Each row is a point on a tangle of strands that fork, close into loops and nearly touch. The rows are in no order.
(in the rows, 128 means zero)
Two points are linked if the straight distance between their rows is under 94.5.
(3): [130 126 91 166 96 176 128 122 115 151 119 145 114 132 162 150 176 135 144 186 94 140 155 137 146]
(1154): [166 99 123 109 150 103 77 131 165 121 101 116 132 141 137 139 118 114 125 129 147 129 150 134 124]
(1259): [161 108 110 90 171 155 118 116 129 139 71 120 126 124 156 147 141 95 125 171 149 94 174 130 158]
(375): [122 131 94 130 146 150 186 114 142 131 155 103 110 144 146 122 135 106 116 45 156 138 119 130 121]
(1898): [141 151 168 170 101 116 110 139 128 139 129 118 117 127 112 61 145 136 130 191 101 119 127 127 114]
(2406): [126 171 148 149 128 118 135 132 140 167 126 99 145 193 129 105 161 183 180 125 176 156 118 116 109]
(1420): [143 77 100 109 173 106 118 98 122 105 152 99 105 141 122 91 112 115 74 57 183 156 174 143 104]
(179): [115 138 156 137 89 129 106 141 112 124 138 152 142 101 103 138 107 124 161 197 70 58 85 104 141]
(226): [179 142 132 152 132 147 155 154 146 125 133 133 105 102 142 124 130 95 126 129 72 38 92 131 101]
(2219): [112 131 121 178 105 124 112 97 120 122 185 118 149 157 99 96 79 125 110 127 104 93 134 110 80]
(2454): [166 135 155 130 146 145 141 164 157 120 139 149 142 109 125 148 124 128 143 122 87 121 57 130 142]
(177): [64 174 112 133 107 115 157 151 105 196 126 135 159 152 130 135 165 154 175 153 178 136 111 105 120]
(1053): [128 130 89 145 146 169 130 102 123 165 120 111 124 157 157 119 172 136 113 147 153 141 167 138 161]
(82): [155 94 159 75 152 119 120 158 145 116 83 146 106 71 112 123 129 78 106 143 120 109 123 124 151]
(308): [105 163 111 118 126 124 182 135 148 159 122 118 131 167 147 142 149 129 164 88 175 123 108 113 115]
(856): [134 144 110 133 140 124 194 117 153 125 142 85 90 149 145 95 146 102 122 59 154 106 116 131 88]
(1649): [181 70 127 115 142 135 79 136 147 123 128 168 115 110 135 153 140 146 104 109 123 190 144 157 150]
(239): [156 118 141 169 100 117 112 135 159 133 112 141 102 143 150 116 179 150 175 184 93 134 122 133 115]
(2350): [80 136 163 86 116 83 105 137 138 113 93 141 160 119 87 145 80 116 147 141 147 139 121 96 150]
(2103): [98 165 113 121 99 132 159 139 125 174 96 126 119 157 155 143 173 122 166 184 140 79 130 106 133]
(109): [79 112 111 154 90 109 138 90 127 104 188 133 160 147 97 150 93 163 157 126 101 138 87 119 108]
(437): [127 162 163 116 139 126 145 146 138 132 141 119 156 135 97 118 89 121 130 97 144 109 82 102 131]
(1526): [98 152 64 141 122 194 163 90 87 151 161 107 142 153 151 148 110 107 116 115 144 102 150 118 135]
(2399): [144 113 132 147 136 131 113 107 120 126 153 119 128 135 119 82 116 119 86 111 143 149 152 137 121]
(253): [118 164 150 174 112 169 113 131 93 159 192 125 169 133 94 106 87 141 117 143 114 109 105 118 150]
(2467): [73 113 122 154 87 71 100 88 123 93 138 125 119 155 106 104 111 153 144 134 120 166 157 121 86]
(539): [127 160 166 121 132 165 132 173 118 179 135 151 167 115 120 150 129 152 149 134 147 160 87 117 200]
(336): [79 140 132 127 78 76 123 110 133 127 99 115 109 159 115 94 133 113 150 185 128 88 147 103 97]
(2491): [210 107 157 166 144 133 93 130 144 129 156 127 113 135 134 75 140 162 98 108 129 167 137 158 103]
(2501): [144 120 160 125 157 124 153 143 133 90 145 137 125 71 119 118 108 131 100 63 105 158 85 144 123]
(1774): [115 134 74 135 138 167 169 110 122 161 118 103 101 148 162 119 180 115 110 135 155 124 160 144 146]
(221): [115 152 110 163 102 134 193 142 136 132 170 135 114 131 150 141 154 152 166 115 103 127 77 143 125]
(1437): [89 143 60 152 95 191 134 89 74 141 163 135 151 151 136 153 95 118 127 141 116 117 159 113 132]
(1274): [160 159 168 145 168 136 183 153 134 132 135 84 81 100 126 89 182 145 124 71 145 166 120 159 122]
(2436): [137 123 94 132 117 139 113 95 112 113 141 127 134 141 129 128 85 90 96 134 109 66 156 119 80]
(1689): [103 130 133 89 133 107 79 131 163 126 87 112 175 152 107 182 69 98 156 156 150 90 136 107 136]
(263): [59 152 131 134 119 129 172 133 92 133 160 141 148 109 120 150 126 177 125 70 151 212 111 134 152]
(2061): [151 133 157 128 127 120 123 137 146 129 113 124 128 124 123 113 122 100 131 152 111 89 113 107 125]
(2428): [109 114 84 157 99 159 93 84 95 129 162 144 153 154 128 155 97 129 122 158 114 143 170 120 122]
(294): [88 118 147 71 135 98 154 151 148 113 55 147 125 100 131 153 170 144 163 93 145 176 138 119 165]
(1610): [195 143 120 125 188 174 140 109 147 150 110 96 131 154 166 120 141 109 123 142 154 70 137 131 131]
(2265): [77 118 134 148 90 89 94 110 113 109 112 138 116 126 110 92 139 153 126 154 121 195 167 128 118]
(1434): [119 154 158 146 103 153 102 157 90 151 143 138 128 90 108 100 121 111 114 175 102 105 111 134 177]
(2465): [120 150 174 172 94 131 90 159 96 142 151 152 127 88 98 90 124 147 135 195 81 133 102 137 168]
(994): [156 103 142 96 169 110 101 129 152 110 111 117 138 127 104 118 101 102 101 92 163 145 138 128 128]
(1339): [117 156 131 105 153 125 160 136 136 173 82 91 108 143 138 80 181 131 120 151 185 115 149 129 152]
(752): [205 126 86 143 137 190 129 122 131 120 144 141 128 142 156 157 113 125 138 124 84 72 115 141 72]
(1960): [164 115 75 104 135 168 128 97 112 112 126 135 127 125 147 153 90 86 97 117 115 65 157 134 84]
(2204): [116 136 127 98 149 118 131 134 166 118 119 131 156 149 115 175 103 129 152 81 149 158 93 116 141]
(2445): [92 123 146 122 95 111 109 138 111 100 147 158 152 95 94 148 80 114 139 172 62 63 72 109 135]
(67): [122 122 113 190 96 142 117 102 130 134 186 133 134 160 126 121 136 165 157 148 95 150 119 129 109]
(2427): [132 129 139 118 149 125 70 113 135 131 129 114 185 149 97 137 67 108 108 143 158 125 150 110 148]
(1369): [121 133 108 137 156 136 104 101 130 161 111 105 138 167 136 98 153 155 108 144 177 164 173 133 164]
(811): [110 90 123 98 139 137 148 141 106 109 145 142 97 66 112 110 111 73 78 96 123 115 134 134 147]
(886): [158 131 136 188 111 175 95 138 100 155 172 149 131 101 126 104 139 143 96 175 89 156 141 153 153]
(2009): [111 157 96 121 91 161 149 124 105 159 91 130 119 143 159 154 156 113 163 195 116 69 142 110 138]
(368): [147 118 139 99 179 138 166 147 154 132 93 110 105 127 139 124 182 138 144 59 174 179 124 133 151]
(2371): [130 108 87 125 155 138 155 107 147 112 158 118 118 138 136 136 119 109 110 40 149 165 117 133 115]
(1088): [110 179 105 168 96 124 198 159 122 147 162 132 91 119 145 127 180 164 170 129 113 142 92 160 129]
(2266): [133 144 85 148 140 171 140 93 114 143 157 103 143 168 149 127 116 111 110 113 140 102 147 125 122]
(984): [102 175 204 160 111 101 108 154 93 132 126 111 121 90 89 86 153 184 114 154 121 188 132 131 133]
(999): [177 115 135 124 174 134 165 141 162 133 99 91 82 139 158 90 199 132 141 85 162 156 128 146 122]
(1460): [130 104 179 131 162 106 124 119 124 83 134 116 115 86 115 119 138 148 93 55 134 211 134 139 119]
(2451): [136 105 112 161 137 139 120 93 109 127 186 114 122 134 113 68 96 120 55 84 141 147 167 147 101]
(1381): [113 169 89 143 98 168 182 118 117 158 152 112 122 160 158 153 139 111 161 135 127 68 115 112 113]
(1544): [88 155 78 127 109 143 188 114 134 156 152 116 128 178 160 165 138 118 158 97 157 97 116 110 106]
(729): [138 126 137 123 140 129 168 159 142 94 143 148 124 86 133 139 119 118 118 90 90 123 65 141 140]
(320): [116 153 203 127 129 103 126 149 124 118 124 134 155 115 99 126 118 176 155 128 129 177 90 110 143]
(1738): [131 154 152 153 102 118 121 141 153 161 95 116 122 166 135 102 177 152 171 195 126 120 124 118 129]
(1311): [108 101 157 61 147 111 138 154 130 111 79 140 106 65 106 120 119 77 110 125 132 122 121 113 168]
(1243): [119 163 161 185 101 134 147 143 118 149 173 126 145 136 110 114 153 213 176 149 113 179 88 144 123]
(1319): [94 78 72 88 123 118 143 120 152 96 97 170 106 103 154 195 140 94 128 104 107 142 126 134 146]
(1361): [185 80 156 117 155 124 130 137 138 108 144 134 90 98 116 75 131 121 76 86 130 141 146 153 98]
(2544): [95 124 117 142 88 98 106 105 123 133 100 122 111 151 130 100 146 114 128 195 121 110 169 117 118]
(478): [141 119 131 156 122 98 102 101 138 106 167 117 135 152 98 81 71 119 87 91 116 88 134 122 52]
(106): [117 139 141 88 131 99 138 131 151 143 67 111 126 153 134 122 139 101 143 144 169 100 138 104 144]
(258): [107 107 111 129 118 89 164 112 148 66 152 134 126 136 129 148 115 139 138 87 87 133 74 140 80]
(209): [111 189 169 152 108 94 172 153 118 147 143 102 114 128 124 101 162 170 171 137 135 127 95 124 86]
(1161): [79 103 134 103 102 56 133 109 131 74 88 131 90 105 124 110 119 102 123 113 114 136 150 117 89]
(2429): [118 150 136 87 155 100 135 118 158 127 109 89 154 162 106 126 84 92 124 86 180 91 119 102 114]
(269): [109 140 159 122 117 164 114 167 107 156 127 164 156 94 116 153 120 141 137 148 121 161 94 120 219]
(558): [154 80 104 131 135 110 84 131 145 128 104 139 107 137 153 117 180 156 137 122 141 192 177 145 145]
(2118): [120 188 191 169 122 112 157 150 114 152 157 105 134 133 112 105 157 201 164 124 141 171 96 129 101]
(225): [65 131 146 86 106 87 119 126 116 124 86 139 138 116 100 124 106 112 132 139 147 142 143 99 150]
(2433): [139 104 89 95 131 146 104 122 137 112 98 155 130 122 143 195 112 94 137 143 107 113 141 127 126]
(2107): [197 116 149 169 126 102 77 113 147 131 144 110 119 170 143 70 132 153 111 152 121 101 150 139 75]
(403): [111 139 134 91 146 131 89 121 136 136 87 108 182 146 112 164 76 99 133 164 164 96 156 104 164]
(2367): [105 150 125 109 161 115 116 118 129 159 93 94 151 171 128 99 154 165 125 108 208 174 169 127 161]
(200): [136 167 217 163 130 121 106 158 114 134 132 119 144 109 95 90 136 186 141 151 120 190 108 122 141]
(490): [156 143 189 120 191 144 146 141 129 130 132 92 131 111 106 111 141 154 116 52 175 199 121 128 150]
(1272): [128 89 68 115 149 116 115 93 135 108 155 108 121 155 135 136 101 107 96 48 169 152 159 136 104]
(945): [56 187 186 141 123 76 150 152 79 151 146 109 146 111 106 127 143 176 151 118 164 157 102 105 91]
(1211): [102 107 129 81 138 95 112 146 166 99 73 149 142 120 127 167 144 152 164 99 137 186 130 125 165]
(746): [157 98 108 103 114 118 86 123 152 109 89 155 112 127 147 183 121 107 145 171 92 89 151 131 97]
(1727): [98 129 82 155 87 177 140 132 97 146 137 159 108 101 156 160 162 125 137 170 85 143 139 140 170]
(1651): [147 156 181 144 135 100 114 140 146 134 96 98 127 166 124 100 167 180 176 129 153 163 122 117 113]
(2032): [132 147 180 124 161 140 137 141 116 140 120 98 139 116 104 91 132 148 109 92 165 189 131 127 156]
(2102): [118 101 136 123 131 121 127 133 101 111 163 135 114 77 92 80 78 84 54 89 116 99 137 132 120]
(1079): [123 105 142 72 171 111 118 126 143 101 117 115 139 108 88 128 82 90 90 70 163 150 127 116 129]
(248): [157 135 165 148 124 117 115 139 131 137 124 119 117 113 121 66 131 111 105 162 112 104 131 127 119]
(596): [53 136 140 143 90 85 171 111 92 83 168 123 130 116 114 138 113 169 138 97 112 167 101 128 107]
(2126): [74 160 118 109 113 114 165 159 123 183 109 154 160 140 142 160 162 149 187 130 169 138 107 106 141]
(180): [148 136 139 99 174 146 151 136 144 172 82 103 117 144 144 107 177 123 124 152 174 111 147 127 171]
(1294): [138 148 177 182 89 125 108 152 126 146 142 136 126 113 108 85 150 161 158 209 87 133 105 133 134]
(1045): [218 132 88 132 155 181 97 115 137 126 127 123 149 167 165 159 110 137 148 137 123 95 138 142 97]
(1625): [89 118 144 121 100 104 104 124 118 95 144 157 154 112 89 137 70 113 127 152 89 113 99 99 131]
(1609): [146 113 84 150 116 135 129 109 160 107 146 135 108 160 161 170 140 124 162 129 95 98 111 131 77]
(565): [157 90 112 97 108 90 57 113 152 98 125 134 118 142 124 154 83 117 103 134 113 99 167 143 79]
(2049): [104 114 114 152 107 70 85 100 134 103 126 102 112 173 127 94 122 153 145 119 143 164 170 123 85]
(324): [120 94 103 100 127 48 76 114 160 74 133 109 114 144 118 137 77 132 121 75 127 146 137 134 57]
(483): [144 104 104 101 164 158 141 120 143 130 120 125 128 125 136 156 130 84 110 93 147 119 131 125 147]
(2355): [80 137 145 116 76 76 119 127 143 137 84 136 125 153 114 126 144 138 186 199 120 105 132 98 120]
(1775): [56 146 99 135 110 138 153 122 105 144 148 142 140 140 131 139 155 182 139 80 156 222 143 133 151]
(1159): [110 155 117 124 126 104 141 129 149 156 102 108 134 187 143 126 162 159 173 112 178 151 138 119 122]
(2483): [113 132 172 133 115 142 97 155 106 134 141 162 157 90 100 126 102 145 127 153 107 173 100 122 198]
(306): [99 147 161 115 88 121 119 151 117 144 115 152 138 112 116 147 123 121 173 204 102 73 88 97 155]
(1628): [89 160 154 122 129 120 129 122 95 147 130 104 150 135 97 97 113 152 104 102 179 183 142 117 145]
(2531): [142 141 115 185 107 203 92 123 77 149 175 146 156 120 127 131 115 145 117 179 91 142 141 133 155]
(1273): [142 96 113 101 104 94 96 122 156 89 118 164 114 121 125 175 103 107 132 164 62 72 112 130 69]
(2094): [83 177 121 129 103 95 211 165 100 123 138 134 87 88 147 137 176 149 159 107 125 139 95 162 133]
(1249): [207 117 95 98 184 139 107 104 148 122 128 95 125 158 153 131 102 109 94 97 150 55 154 145 75]
(1409): [47 167 141 123 111 100 186 140 81 124 159 125 132 106 122 139 117 154 138 77 147 160 99 125 123]
(582): [87 153 118 95 154 108 125 111 129 165 104 100 163 171 120 120 113 141 124 115 211 142 161 113 159]
(892): [142 125 156 156 146 123 134 140 105 114 171 121 123 84 83 59 71 113 63 66 113 106 123 144 110]
(696): [92 145 144 115 88 118 108 127 119 154 103 139 150 143 110 157 124 129 176 210 117 88 129 92 152]
(1792): [121 122 116 143 130 148 72 110 121 146 121 134 169 156 126 154 122 144 133 165 142 164 173 127 172]
(1941): [135 171 137 196 118 167 122 144 95 152 197 123 145 117 98 85 103 139 104 123 101 104 113 140 144]
(1010): [135 97 115 133 124 70 128 114 155 63 151 133 118 142 123 127 107 144 129 86 85 130 92 144 44]
(504): [116 131 141 142 139 116 101 101 119 133 143 106 152 153 105 81 100 130 97 116 160 161 157 124 128]
(2552): [140 155 143 139 126 146 140 138 140 138 150 119 147 142 118 128 109 112 136 124 114 73 89 105 122]
(4): [80 126 78 156 97 137 140 83 125 124 182 129 147 172 120 166 101 141 149 111 122 134 118 110 108]
(1650): [181 101 142 116 150 155 86 138 141 123 154 164 148 106 108 151 86 119 79 106 101 126 115 138 121]
(1516): [137 148 209 123 124 97 119 159 141 116 90 136 138 108 109 111 128 143 158 159 115 143 96 112 142]
(1903): [87 89 124 118 114 91 143 121 118 68 123 160 124 93 128 143 113 134 112 97 100 181 115 140 130]
(2215): [111 166 129 132 118 124 171 139 118 156 118 90 99 133 129 75 164 126 109 133 162 119 133 133 123]
(1200): [119 164 90 137 97 173 168 129 102 143 134 127 111 125 160 155 133 95 157 154 101 48 117 116 128]
(254): [141 99 120 100 121 60 69 116 165 85 126 123 121 147 110 134 74 110 114 113 111 98 136 134 56]
(1540): [151 68 129 106 151 124 143 133 121 99 147 131 72 94 116 80 133 103 59 87 138 137 164 153 101]
(1574): [127 150 162 152 137 100 155 140 102 98 158 102 94 73 93 55 105 113 86 71 106 105 124 144 98]
(132): [150 115 124 157 126 93 85 111 145 116 127 113 118 167 135 96 138 150 143 127 141 163 153 133 108]
(835): [120 108 98 142 116 134 72 95 108 134 130 133 150 152 134 140 109 123 117 166 133 139 184 131 134]
(374): [147 166 104 134 150 194 160 129 88 154 130 103 121 109 149 103 131 93 106 147 127 47 140 136 153]
(1072): [156 113 151 112 171 187 112 146 96 155 125 131 140 89 116 112 131 108 78 165 139 127 148 131 199]
(2437): [163 59 127 103 156 153 92 135 131 123 138 168 123 101 118 144 128 132 81 105 141 201 160 152 168]
(1820): [134 119 182 150 116 126 107 160 126 110 141 168 160 93 106 134 120 166 149 170 77 168 76 132 170]
(625): [167 137 113 126 138 188 135 127 95 138 123 133 129 100 144 124 109 90 114 151 108 56 138 128 135]
(2533): [203 124 160 188 129 127 91 127 153 136 161 122 126 162 136 77 142 164 129 146 108 132 127 143 85]
(932): [173 154 121 125 172 174 152 124 141 171 92 94 120 156 171 121 178 119 137 159 157 87 138 129 153]
(311): [100 114 91 134 105 165 133 122 112 131 135 161 128 113 145 173 134 115 130 135 104 150 134 122 171]
(2546): [81 112 135 143 103 97 157 124 114 86 123 142 96 93 136 123 147 148 127 107 101 185 127 144 125]
(1085): [172 71 154 93 149 132 111 146 133 122 103 155 96 80 125 115 147 99 86 148 123 128 151 139 144]
(127): [187 82 105 85 154 145 99 116 130 125 84 141 101 121 161 148 148 109 111 162 137 100 189 148 134]
(56): [112 135 176 150 93 97 157 145 114 99 159 134 152 107 103 131 122 188 173 151 88 133 58 132 123]
(1910): [95 122 170 65 143 94 162 155 135 102 66 138 112 74 117 139 142 117 135 96 140 150 110 113 158]
(301): [64 123 159 93 95 59 131 125 126 87 79 141 110 101 109 119 111 114 137 145 117 125 133 103 118]
(505): [168 138 181 133 151 117 126 144 149 141 89 107 119 137 126 80 161 146 138 138 145 155 125 126 136]
(724): [161 127 194 123 145 114 111 153 152 123 85 135 124 107 118 106 151 145 144 139 125 172 114 126 152]
(1836): [102 176 146 114 140 124 118 124 114 183 114 114 177 170 115 117 112 146 127 158 193 129 138 105 162]
(650): [121 133 194 161 97 103 118 145 113 98 154 143 158 94 92 112 114 192 162 176 79 149 69 130 138]
(215): [135 145 131 112 168 162 155 132 106 157 120 96 115 111 138 93 138 93 90 159 154 67 144 129 167]
(1153): [93 114 164 147 127 99 135 119 109 90 123 124 93 81 127 114 164 158 104 92 113 210 147 147 121]
(711): [64 152 113 123 101 100 207 150 105 118 125 141 102 94 154 152 181 160 155 90 128 177 110 152 137]
(242): [183 93 108 110 115 110 37 122 144 110 123 116 126 156 147 156 85 148 113 158 123 99 184 149 91]
(2002): [173 122 133 113 136 171 102 136 101 129 120 152 143 92 123 135 90 88 99 156 99 60 131 117 130]
(1261): [118 68 122 95 155 138 144 139 101 106 142 140 89 85 105 93 125 89 59 96 149 154 165 140 143]
(85): [195 74 141 95 125 112 80 129 149 122 94 153 87 110 142 124 152 121 96 166 120 116 177 150 123]
(1808): [128 124 151 109 125 133 103 159 112 106 130 163 142 74 105 147 80 91 110 144 65 54 73 118 140]
(2179): [59 111 106 164 73 96 157 92 112 85 185 132 135 141 112 131 110 166 150 117 95 156 104 134 93]
(77): [170 124 116 127 125 133 136 132 147 111 126 141 109 124 137 136 117 92 119 130 74 40 107 121 67]
(894): [168 131 96 147 165 150 121 94 144 134 153 98 142 180 154 129 122 118 117 93 159 114 143 130 116]
(978): [96 181 180 112 134 102 122 145 104 170 120 115 178 149 93 109 107 151 149 136 190 144 115 92 129]
(2100): [130 102 128 122 139 129 123 127 138 132 106 132 115 121 130 113 158 133 121 112 145 186 151 138 157]
(714): [78 137 173 147 91 101 102 136 98 115 98 136 115 90 98 88 147 166 115 167 115 196 152 127 140]
(21): [144 185 110 187 122 182 143 147 85 162 186 120 117 103 118 100 136 119 106 131 101 74 117 161 164]
(2087): [113 98 100 109 106 91 132 117 161 84 119 151 125 132 137 178 116 107 144 144 74 92 93 128 89]
(560): [153 137 131 114 143 154 130 149 156 124 124 146 156 129 129 190 116 124 164 143 86 103 64 118 135]
(1705): [196 96 159 98 172 180 85 145 108 141 123 153 159 85 112 140 103 106 78 149 127 123 141 129 172]
(2003): [192 125 109 147 143 122 115 104 152 131 124 97 104 168 170 110 145 117 127 139 131 65 154 134 74]
(521): [77 152 134 96 114 105 182 163 128 155 98 154 131 113 149 158 162 143 180 119 150 138 95 115 146]
(459): [57 138 117 101 114 101 199 150 111 125 110 158 134 103 155 172 167 163 166 85 141 174 105 127 148]
(1471): [173 129 146 140 162 149 174 153 148 138 129 103 88 105 137 82 175 124 121 99 140 148 122 157 133]
(2521): [123 176 163 130 121 108 173 155 134 150 117 105 107 123 132 97 152 137 151 123 141 118 104 122 114]
(1415): [94 150 121 91 138 130 168 124 105 155 104 93 101 116 129 93 137 77 95 152 163 58 147 120 152]
(101): [116 112 133 89 145 114 127 150 165 107 91 159 156 115 120 185 122 137 154 111 120 169 87 128 168]
(1845): [66 186 117 132 98 122 151 156 90 186 130 123 138 132 123 111 149 140 138 161 172 117 113 113 132]
(2374): [94 121 101 128 107 93 169 109 152 85 133 124 101 138 137 132 123 112 141 94 113 109 101 124 88]
(1832): [91 118 141 74 129 83 89 139 162 102 86 143 158 116 93 181 74 97 145 158 116 116 111 106 136]
(361): [172 140 116 105 159 187 114 145 152 139 98 139 167 141 139 211 121 120 173 141 120 116 96 116 157]
(485): [204 132 143 167 142 156 139 155 134 140 147 133 107 92 133 101 132 107 104 126 83 51 115 145 106]
(536): [121 118 119 116 145 181 127 144 97 165 106 135 123 96 130 127 167 115 101 168 138 145 154 136 202]
(110): [171 91 113 121 122 102 76 130 165 115 102 143 116 142 151 163 139 133 150 154 112 123 144 138 106]
(2186): [160 130 126 172 135 180 130 134 119 159 165 127 129 121 137 106 147 134 105 136 121 157 135 149 155]
(1135): [128 73 119 103 166 145 116 129 124 108 146 155 139 93 105 148 103 121 87 63 145 215 134 138 170]
(2352): [152 104 52 137 121 145 126 95 140 107 152 129 106 161 168 173 126 110 132 92 112 108 138 138 75]
(2123): [138 139 110 106 149 124 122 107 147 144 77 104 133 165 155 143 137 102 145 159 158 78 160 117 141]
(2305): [98 123 141 140 94 93 163 139 134 95 119 143 108 113 142 131 154 156 162 143 95 151 102 138 127]
(971): [105 104 80 115 100 123 160 120 137 88 127 161 110 112 157 183 129 91 141 135 72 87 98 126 109]
(352): [104 150 176 138 101 85 171 149 123 93 130 133 123 105 129 132 148 172 170 133 101 138 76 138 119]
(550): [87 145 131 73 128 75 136 126 151 129 73 106 138 154 115 135 108 93 144 115 183 98 145 101 127]
(1966): [182 68 97 117 132 110 65 129 152 120 121 138 104 137 152 154 141 155 112 110 142 172 177 159 136]
(1145): [113 90 109 112 117 86 112 107 142 103 102 134 99 128 133 115 132 106 118 113 132 146 161 131 109]
(2096): [152 143 170 120 179 142 177 153 142 134 120 97 110 114 135 124 178 159 134 47 167 193 111 140 142]
(2333): [101 146 118 109 116 100 185 120 147 115 123 102 98 145 136 109 124 84 135 88 143 75 110 110 90]
(118): [99 105 62 131 101 141 158 96 104 129 127 121 80 121 161 124 154 78 100 137 117 102 178 136 110]
(2015): [157 89 110 147 104 111 99 126 163 113 105 160 101 142 163 157 174 145 175 170 91 130 134 136 111]
(1340): [136 126 105 139 119 126 127 115 137 110 149 127 128 144 122 132 94 90 112 114 94 57 120 114 65]
(1443): [135 142 130 169 122 192 85 113 80 152 181 138 186 133 104 130 79 137 104 157 113 135 135 115 162]
(540): [77 190 179 123 127 92 144 149 92 168 121 109 152 137 102 109 135 162 156 131 181 145 105 96 101]
(278): [125 85 120 90 138 102 125 115 131 112 98 126 97 114 122 108 129 79 91 129 147 109 167 125 123]
(2366): [116 126 145 127 126 128 91 123 126 123 144 140 167 125 90 130 70 114 108 129 121 140 118 104 146]
(2274): [211 116 129 140 147 103 77 115 156 133 112 106 114 166 163 102 143 137 124 164 135 87 163 140 93]
(282): [118 107 135 120 125 138 123 142 122 138 101 146 115 95 125 115 153 122 116 147 127 166 146 131 175]
(378): [204 120 86 111 163 191 141 119 133 124 137 132 127 127 148 153 108 99 100 86 111 66 124 145 82]
(2308): [215 92 143 130 150 128 103 131 152 121 150 128 97 135 135 92 136 135 82 92 131 128 142 156 92]
(545): [143 83 59 122 132 122 111 97 141 111 137 121 102 159 162 155 133 106 113 82 145 134 167 139 98]
(612): [63 124 64 143 95 127 149 95 136 129 164 139 145 179 133 181 123 149 168 98 139 156 127 117 124]
(74): [171 139 121 122 155 190 97 129 132 153 101 132 183 154 137 189 115 135 168 164 140 129 135 119 173]
(2130): [90 116 120 91 136 97 152 109 116 124 99 98 95 119 118 73 126 74 87 141 160 90 169 118 124]
(1033): [114 136 140 180 100 134 135 119 133 132 180 135 151 142 112 126 128 188 168 140 105 172 93 128 129]
(1644): [118 131 118 135 125 137 182 145 142 115 147 140 115 108 148 149 142 132 138 92 114 152 85 142 150]
(1914): [212 122 118 104 205 163 118 111 142 137 115 104 134 144 154 120 120 107 104 130 152 66 149 139 111]
(2477): [192 126 94 124 160 176 84 123 139 139 95 121 160 153 165 173 120 135 167 167 141 117 156 140 142]
(184): [105 156 137 106 134 109 136 122 146 136 129 114 162 169 106 142 90 125 148 96 169 124 105 95 120]
(2311): [142 85 75 104 142 156 147 130 158 110 110 167 109 111 168 205 159 108 134 95 106 148 112 145 146]
(46): [191 103 146 99 181 162 70 132 136 129 139 137 173 117 99 154 76 117 75 114 142 136 141 138 145]
(1717): [99 147 125 141 124 149 174 150 111 135 166 145 133 102 134 142 135 155 134 87 127 181 90 143 171]
(453): [151 148 117 155 106 183 126 128 111 152 116 132 132 139 155 144 155 129 168 199 100 96 135 119 142]
(272): [158 107 137 114 174 146 63 113 131 132 140 124 187 128 99 139 65 116 80 124 163 143 159 129 159]
(566): [152 136 92 146 123 146 146 98 129 130 116 104 103 160 177 116 151 100 133 153 120 63 155 133 89]
(351): [82 138 86 144 106 138 144 118 133 155 144 140 148 177 140 159 158 178 170 107 151 186 135 125 143]
(719): [171 107 116 139 129 116 39 104 125 132 129 124 148 162 144 133 102 153 119 181 138 122 197 142 123]
(251): [108 136 60 145 106 166 184 108 117 146 131 112 85 141 176 137 174 94 125 128 121 97 151 140 121]
(941): [130 127 111 148 109 119 118 104 129 137 115 117 104 152 150 98 153 108 116 174 125 100 164 131 108]
(1503): [118 171 134 135 104 116 151 141 149 175 93 111 118 172 153 114 183 141 174 182 148 92 123 113 111]
(195): [109 85 51 126 115 124 128 82 121 119 118 122 89 148 167 144 151 93 110 115 137 119 194 136 107]
(1268): [112 115 119 86 161 136 159 124 131 122 128 111 128 121 107 125 96 78 93 70 161 116 118 111 139]
(2133): [85 88 77 104 102 116 171 125 137 88 117 167 97 99 164 179 146 93 129 118 84 123 107 139 134]
(823): [160 175 130 162 136 182 148 165 98 162 170 131 119 88 125 122 146 116 122 128 107 100 102 157 188]
(1137): [162 113 141 101 138 149 91 140 117 119 133 161 148 92 105 149 75 91 82 132 81 75 114 125 114]
(220): [97 93 116 130 107 90 155 113 121 46 148 151 135 110 125 153 111 140 119 88 85 168 90 148 95]
(599): [102 183 137 137 118 144 129 133 102 191 131 114 164 158 121 113 132 147 127 181 170 114 127 108 156]
(2515): [125 110 95 112 130 155 125 114 132 125 118 139 134 130 144 173 119 94 121 120 128 123 143 119 141]
(2365): [165 108 132 146 128 94 104 113 158 87 164 129 119 149 112 106 93 138 105 84 96 108 108 137 43]
(2247): [143 131 115 137 142 180 88 121 119 151 126 144 186 151 127 182 111 143 145 155 139 161 150 119 182]
(2166): [144 151 149 141 117 161 125 166 108 151 136 140 111 83 126 112 144 108 130 163 99 93 104 145 180]
(2387): [141 111 103 164 108 135 115 109 140 118 158 140 130 151 136 151 124 131 151 147 92 108 121 125 90]
(905): [104 116 127 159 99 114 115 93 139 116 183 129 174 158 91 151 94 187 176 134 111 163 87 119 113]
(848): [149 109 163 125 171 139 154 148 124 97 151 126 112 71 113 112 129 132 92 57 132 189 116 146 140]

How many points has the smallest loop of links through each point below? Write none if it is on no loop.
(1415) | 20
(1910) | 16
(1471) | 5
(2427) | 9
(2015) | 14
(994) | 9
(612) | 9
(378) | none

A tip is a point with one link. Name the tips that can be reached along the links from each point below, in the order of the rows.
(2100) | (1574), (1135)
(1628) | (2451)
(1910) | (2186)
(1319) | (132), (2311)

Name the points in between on the shortest way along the links from the first point to the second, in order.
(2521) / (2477) | (209), (2118), (1243), (1033), (905), (109), (2179), (596), (1409), (263), (1717), (1644), (729), (2454), (560), (361), (74)
(1717) / (540) | (1644), (221), (1088), (2094), (711), (459), (521), (2126), (177), (1845), (599), (1836), (978)
(320) / (1154) | (1516), (724), (505), (1651), (2406), (1159), (308), (1544), (1381), (1200), (2009), (2103), (1503), (1738), (239), (2015), (110)
